Points, in no order, along strands that fork, close into loops and pass close to each other.
Two points are linked if the straight distance between their rows is under 35.9. Some points are linked to none.
q_862: [ -6   1 -14 -11   1  19 -15 -27  -4   7  -5   4   6  13   9  -1  -4  -2
  -1   1  -3]
q_9: [ 21  -9  10  -4   3   4  11   8 -26  -3  -2  -3  -1  10 -15   6 -32  11
   3  -8 -11]
q_138: [ -7  11   8 -18  -4   1 -13 -16   7  -6  32   1  -3  -5   1   3   1  -3
 -10   3  -1]
q_871: [-21   8 -14  33 -17 -10  -6  -1   8  -4 -19 -11  13  12  23  -6   7  -1
   1  -9  12]
q_169: [ -4   1   5  -8   1   2   0 -14   5   1  30 -14 -10 -18  -3  -6  18 -25
  -7  -8   9]
q_605: [ -6   5  -5  39   2  -7   8   8  10  11 -25 -11  16  20   3  -9  -4   2
   0  -3  19]
q_841: [ 12  -9   0 -13  -1  11   9   4 -35 -13   1  10   2   7  -5  -4 -24  13
   4 -10 -14]
q_350: [ -7  10   6 -10   7   3 -16  -6   7  -2  -4  15  -4  13  -7  11  -4   7
  -4  12  -3]
q_775: [ -3   7   9 -16  -5   7 -10  -2  -9   1  19   8   3   1   2   3 -20   9
  -4   6 -12]
q_23: [  6   3  10  -7   1  14  -6   3  -5   4   3  -3  -2   2  -6   9 -25  12
   5   4 -12]
q_221: [ -4   5 -17  26  -8   8 -11  12 -10  12 -24 -14  -1  27  22   2   1  -5
  -2   0   4]
q_816: [  3   5  23  -4   6  -1   0  -4  11   6  -3   8   8  -2 -10  -6 -30   2
   5  16 -11]
q_566: [ -4   1  -1 -14  -3   9 -13 -32  -2  -4  26  -5 -11   4 -10   7   4 -21
 -19 -12   0]
q_896: [ -3  -1  -6 -13  -2   3   4  -6   2   2  32  -7 -10 -19 -14   2  23 -18
 -23  -8   4]
q_973: [ -2   4   2  -9   9   4  -9 -28   6   1  18 -16  -5  -5   5  -1  16 -13
  -1  -2   5]
q_974: [ -1   1  -9  33  -3  -4   3   5  -2  21 -28  -6  14  21   5  -6 -15   1
   0  -2   8]
q_687: [-8  6 -3 -3  3  2 -4 -7 20 -6 -5  5 -1 -2 -2  1 14  3 12  4  4]
q_7: [  6  -9   4  -6   0 -12  15   6  -4 -13  15   0   0 -17   5  -6  12   6
   4  -1  -4]
q_618: [  2   5  12   1   3  11  -1   7  12  13  -9   0  -2  -1 -11   2 -26   0
  11  14 -10]
q_362: [-16   9  -2   0 -12 -10   2   3   2  -1   7  -5  -5 -29   2  -5  30 -19
   6  -4   9]
q_442: [ -2   3   0  -9   6   2  -4  -5  -5   7  13  10  -7  -8  10   1   9  -3
 -11  11   6]
q_308: [ 10  -2  -6 -17   8  17  -4   9 -13  -2  20  -3  -9  10  -3  18   4  15
 -21  -9   3]
q_407: [ 24 -11  14   5   6   3  11  10 -13   4  -4 -15  -3   3  -4   2 -29  12
   6  -4  -6]
q_502: [ -7   8  -9   1   6  -6  -2 -10   9  -3  -3   6  -9  -6   5  -1  34 -19
   1   1  20]
q_636: [-10  13  13 -18  -2  -5  -7 -18  10  -6  19   4  -2 -19   2  -7   6 -11
  -6   8   4]
q_130: [ -3  -3  -9  -9  -6   4 -15 -25 -15   2   7  -7 -12  -1  -6   8  18 -21
 -15 -10  -3]
q_677: [  4   0  -1  26  -5  -8   4  27   7   2 -24 -19 -11  18  -7  12  -4  -2
   5  -9   7]
q_150: [ -5  -6 -12  -9  -4   2  -2 -26   0   8   5  10   1 -12  15 -12   4 -24
  -6   2   4]
q_297: [  7   2  14   2  16  -9  12   8   6  -2  -1   4  -6   1 -19   9  -7   7
   2  11   6]
q_619: [ -7  -7  -6  -8 -10  -3   5  17   3  -1   5  13 -10 -18  -7   6   8   3
  -6  -3  -7]
q_61: [  9  -9  13  -6   0  -2   3 -13  -7 -10  -4   4  23   2   4 -17 -21  11
   9   7 -22]
q_485: [ -4  -7 -10  -8  -3  -3  -7 -17 -17   0   6  -6  -7  -5   3   6  14  -4
  -8 -13  -2]
q_725: [  5  -8  14   2   4 -13   9   0   5 -11  -1  -1   7  -9  -1  -6  -1   9
  14   4  -8]
q_723: [-12  -3  -9  -4 -12   0  -6  10  -1   4 -14  14  -9  -9  -4  10   7  -1
   1  -1  -6]
q_641: [ 11 -12 -12 -11   0   2   9  -8   5 -14  20 -11  -8  -5   1   1  16  -4
   3 -23   1]
q_515: [ -8   0  -6   9  -6  -1   3   2  11   2 -10   0   1 -15  10  -5  13  -6
  15   1   3]
q_819: [  1  10   5  -5  15  10   1  11  18  -5   9   9 -13   5  -7  10  10   2
  -2   9  13]
q_123: [  4  -4   4   1   5  -9  -9 -11 -20   1  -6  -1   2   2   3   9   1  18
   2   1  -4]
q_244: [ -7  -2   2   6   5   0  -6 -12   7  18 -24   5  20   8  -6 -10 -10   8
   4   6  -1]
q_233: [ -9   5  -5  14   0 -13  -3   4   4  -7 -10   2  -6   1   1   5  31  -3
   2   1  15]
q_748: [ 17  -4   8  14   9   2   9  19  -2   9  -2 -19  -6   0   7   2 -11   7
  11  -2   4]
q_193: [  6  -6 -13   2  13  13  -3 -15 -14   9 -18   5  11  21   6  -2 -13  12
   4  -5   3]
q_562: [  5  -7 -10  -6  -2   4   0  19 -16   0   7  -7 -10   5  -2  15  11  13
 -12 -13  -3]
q_187: [ -7  -6  -2  -2 -10 -19   1  -9  -6  -1   4  -2  -3 -27   6  -5  25 -15
  -3  -4   6]
q_902: [ -6   9 -13  18 -10  -7 -16  11   1  -9 -17 -10  -7  23  12   6  32 -12
  -6   4   8]
q_284: [ 11  -8  -7  -8   6  11   4 -10 -22  -6  -4  13   7  15   1  -2 -23  12
   3  -5  -3]
q_868: [  5   9   4  16  12   4  -4  19   5   5 -12 -12 -12  13   0   9  11   4
   7   7  12]
q_820: [ -5   6   2  -1   7   4 -15  -2  -1   5 -25   6  -2  19 -17  13 -11   6
  -2  11  -7]
q_384: [ -3  11   4  26   3  -8  20  12  21   6 -23   2   9  -5 -12 -13   1  -7
  18   4  17]
q_955: [ -1   1  -4 -17  -1   7  10   7   5  -3  38  -5  -3 -26  -6  -5  17 -10
 -20  -6  -2]
q_250: [ -9   1  -8   6  -5 -17  -1 -19   2   1   0  -2  -4 -11   7  -8  28 -28
  -6  -7  20]
q_767: [-12   9  -9  40  -5  -6  -2   9  11   1 -23 -18  13  20  18  -4   1   4
   3  -6  14]
q_739: [  5   4   3  16   1  -3  18  15  17   3 -15   5   1  -9  -7  -8  -9  -6
  19   2   9]
q_413: [-3  8  7  9 14 -4 -1 -8 18  4 -8 -2 13  0 -3 -8 13  7 14  9 13]
q_154: [-14  16   1  -6   4   4  -7  -5  22 -13   0  -3  -9  -4  -8   1  27  -7
  14   1   5]
q_698: [  7  -9 -11   8   2  -2   1  -2   5  -3  -9  -6   2   7   9   0   1  11
  14  -7   3]
q_37: [ -1  -4   2 -20 -11   5   7  19  -8 -10  27  11   3 -12  -9   2  -8  10
 -20  -1 -19]
q_594: [  8  -7  -6 -16  -3   7  10  20 -14   0  27  -1   4 -19   1  -2  -3   8
 -18  -3 -16]
q_162: [ -2  -3 -18   2   2   6  -7 -16   3   5 -10  -2   1   9  14  -4   7  -3
   5  -5   1]
q_518: [ -2   3   7 -20  -6  -3  -8 -25   1 -16  40  -1  -3  -3  -7   4   2  -6
 -18  -7   0]
q_526: [ -4   5   0  24 -10 -10  -1  18   5  -2 -25 -19  -2   7  -1  11   3   8
  10  -7   4]
q_659: [  0  -1  -3 -16   3  10 -12 -26   4  -9   4   5   9  12   5  -1 -13   9
   5  -3  -6]
q_634: [ -9   1  -4  12  -4  -3  -7   3  -1  14 -36   8   1  13 -18   6 -11  -1
   0   3  -7]
q_751: [ -1  -3  -5   3   3  -6 -13 -11 -20   3   0 -14  -6   5  12  10  17   4
  -1  -5   1]
q_152: [ 10 -10  11   9   8  -6  12  -2  10   4 -11  -5  12  -3  -5 -13 -16   8
  15   6  -7]
q_640: [ 11  -9  -7  13  -1  -1   5  17 -16   3 -19  -3  -8  16  -4  15  -7   9
   3 -14   2]
q_893: [ -9   6 -14  17  -8   6 -11  11   0   7 -21  -4  -4  18  16   4  16  -9
   1   7   3]
q_141: [ 12  -4  -3  10  -1   4  -1  32  -6   1 -23 -12 -17  21  -9  19  -2   6
  -3 -12   1]
q_827: [ -3  -8  -4  -7  -6  11   0  -7   4   7  -3  13   3 -12   9  -9 -12  -4
   7  11 -10]
q_207: [ 12 -11   9 -11   1   2   5 -11  -4 -18  12  13  15   4   9 -15 -21   6
   7   4 -14]
q_582: [  4  -7  -7 -17   0  -4  -5 -29 -25 -10  15   4   0   0   1   1   4  -2
 -12 -13  -1]
q_782: [  2   6   9  12  21   1   4  -3  23   6 -13   0  12  14 -14  -5  -4   7
   9  11  12]
q_285: [ 12  -9  -3  -7   1  10   8  26 -15   4  11  -1  -5  -7  -4   7  -9  14
  -8  -6 -10]
q_378: [ -8  -1  -4 -27 -17  10  -2   2  -7  -7  28  15   0 -12  -6   1 -10  -2
 -16  -7 -16]
q_899: [-17   9  -7   7 -17  -7   4  12   7   2  -6   0  -3 -22  14  -9  20 -14
   9  -6  10]
q_919: [  2   2   7 -19  -3   2  13  11   6  -9  41   5   0 -23   3 -12   3  -9
 -11   6  -7]
q_840: [ 10   4   2   9   9   7   3  27   0   9   6 -16 -13   2   9  13   8   6
   2   0  10]
q_227: [  7   1  27  -6   1  -5   8  12  -3  -1  11   4   0  -9 -13  -3 -30   2
  -5  14 -17]
q_765: [ 10 -13 -17  -1   5   4   6   0   3  -8   1  -5  -7   7   9   6  13   4
   3 -18   8]
q_714: [ -3  -3   5 -17  -7   5  10   9  12  -9  20  18   0 -19   4 -10  -4  -7
  -2   7 -12]
q_505: [ -5 -10  -8 -23 -18   4   0  -6 -11  -5  12  17   1 -19   8  -9  -5 -12
  -7  -2 -18]
q_680: [ 12 -10  12  10   2  -9   9  -9  -6   5 -17  -4  22   1  -8 -19 -26   7
   8   9 -15]
q_386: [  2   7 -13 -20   5  13  -7   2 -16   3  27  -5  -9   3  -6  15  10   2
 -30  -9   0]
q_664: [ -2  -6  -2   9  -7  -7   1  10  -3  11 -22  11  -4  -4  -6   4  -7  -3
   4   4  -3]
q_426: [  7   4  29  -9   1  -8   6  11   1 -14  27   6   7  -4  -4  -5 -17   7
  -6  16 -11]
q_726: [-13  11  -1  26  -1  -2   6  10  23  13 -30  -1  16   3  -9 -16   7  -6
  16   4  13]
q_752: [ 7  1 15 -7 15 -7  3 -9  4 -9 13  8  3  8 -5  7 -8 13  1 11  8]
q_539: [ -1   4 -12  29  -6   4  -6  12  -5  12 -32 -12   7  32  10   2 -15   2
   3  -8   6]
q_806: [ 11  -7  -4  18   1 -10   8   5 -18   8 -24  -3   1  13  -9   8 -17   8
   3  -7   2]
q_63: [ -6   3 -13  16  -6 -11  -3  16  -2  -7 -11  -9 -10  10   4  13  28   2
  -2  -8   8]
q_199: [ -4  -7   7  -8  -7  -1   7  11   3   0   4  17  -3 -18  -2  -5  -7  -2
   1   9 -10]
q_533: [-11  12   3 -20  -3  13 -23 -17  -6   2  15   5  -4   2   2   6  -7   1
  -8   5  -8]
q_500: [ -7  -1   0 -10  -1  -6   0 -20  10   3   2  12   7 -19  15 -18   9 -22
   0   9  10]
q_262: [  8  -8   1  10   1 -11  10   2 -14   7 -24  10   4   4 -11   1 -27   0
   2   4  -7]
q_800: [  9  -1   3 -13   3   7   0 -18   8 -14  21   8   8  11  10  -7 -17  11
   2   0  -6]
q_379: [-12   9   0  22   1  -7   3  -2  18   7 -19  -8  20   3   4 -16  16   5
  18   2  15]
q_787: [ -8   7  15 -12   2  -6  -4 -13  12   0   4  10   8 -22   8 -15   4  -8
   3  18   7]
q_29: [  4   8   4  20  16  -5   0   9  16   8 -23  -5  -3  18 -17   3   3  -1
   6   9   9]
q_645: [ -5  -4  -6 -19 -10   8 -10 -19  -8   0   9  14   5 -12  12  -9  -8 -13
  -3   4  -9]
q_276: [  2  -3  -3 -10   0   8  -7   2   9 -12  -4  -4  -9  10  -8  15   1  13
   3 -12  -6]
q_679: [  4  -2  11   9   6 -11  20  21   5   6  -6   4  -7 -11 -13   4  -2  -3
   8   9   6]
q_171: [  9  -9  -1 -12   0   2   9   2   0 -12  22  -6  -2  -8   4   2   5  11
   0 -11  -6]
q_280: [  6   2  21 -12   1  -4  -1   1  -9  -2  25   5   4 -12   7  -6  -7  10
  -7  13  -7]

A piece is all that can be reached along the links. How many separate loops has the piece of each point below (a circle has one, a figure eight two, a Y none), and how many tips (points with one link)?
q_526 -> loops 1, tips 6
q_9 -> loops 0, tips 4
q_698 -> loops 1, tips 0

How many points has the smallest loop of links through each point below? Write none if it is on no loop.
q_7 -> 14
q_426 -> 7
q_233 -> none
q_636 -> none

A fork is a point with three links, a tip a point with one. Leave the first point through the second and follow the links. Name the first fork or tip that comes.
q_63, q_233 -> q_687
q_752, q_297 -> q_413
q_413, q_379 -> q_752
q_868, q_840 -> q_193
q_687, q_515 -> q_871

Name the points in between on the shortest way along the links from the first point to the second, in order.
q_679, q_868 -> q_739 q_384 q_726 q_379 q_413 q_782 q_29
q_141, q_169 -> q_640 q_806 q_262 q_664 q_723 q_619 q_199 q_714 q_919 q_955 q_896
q_426, q_919 -> q_280 q_775 q_533 q_138 q_636 q_787 q_500 q_150 q_645 q_827 q_199 q_714
q_284, q_250 -> q_841 q_9 q_407 q_748 q_840 q_868 q_29 q_782 q_413 q_687 q_515 q_899 q_362 q_187
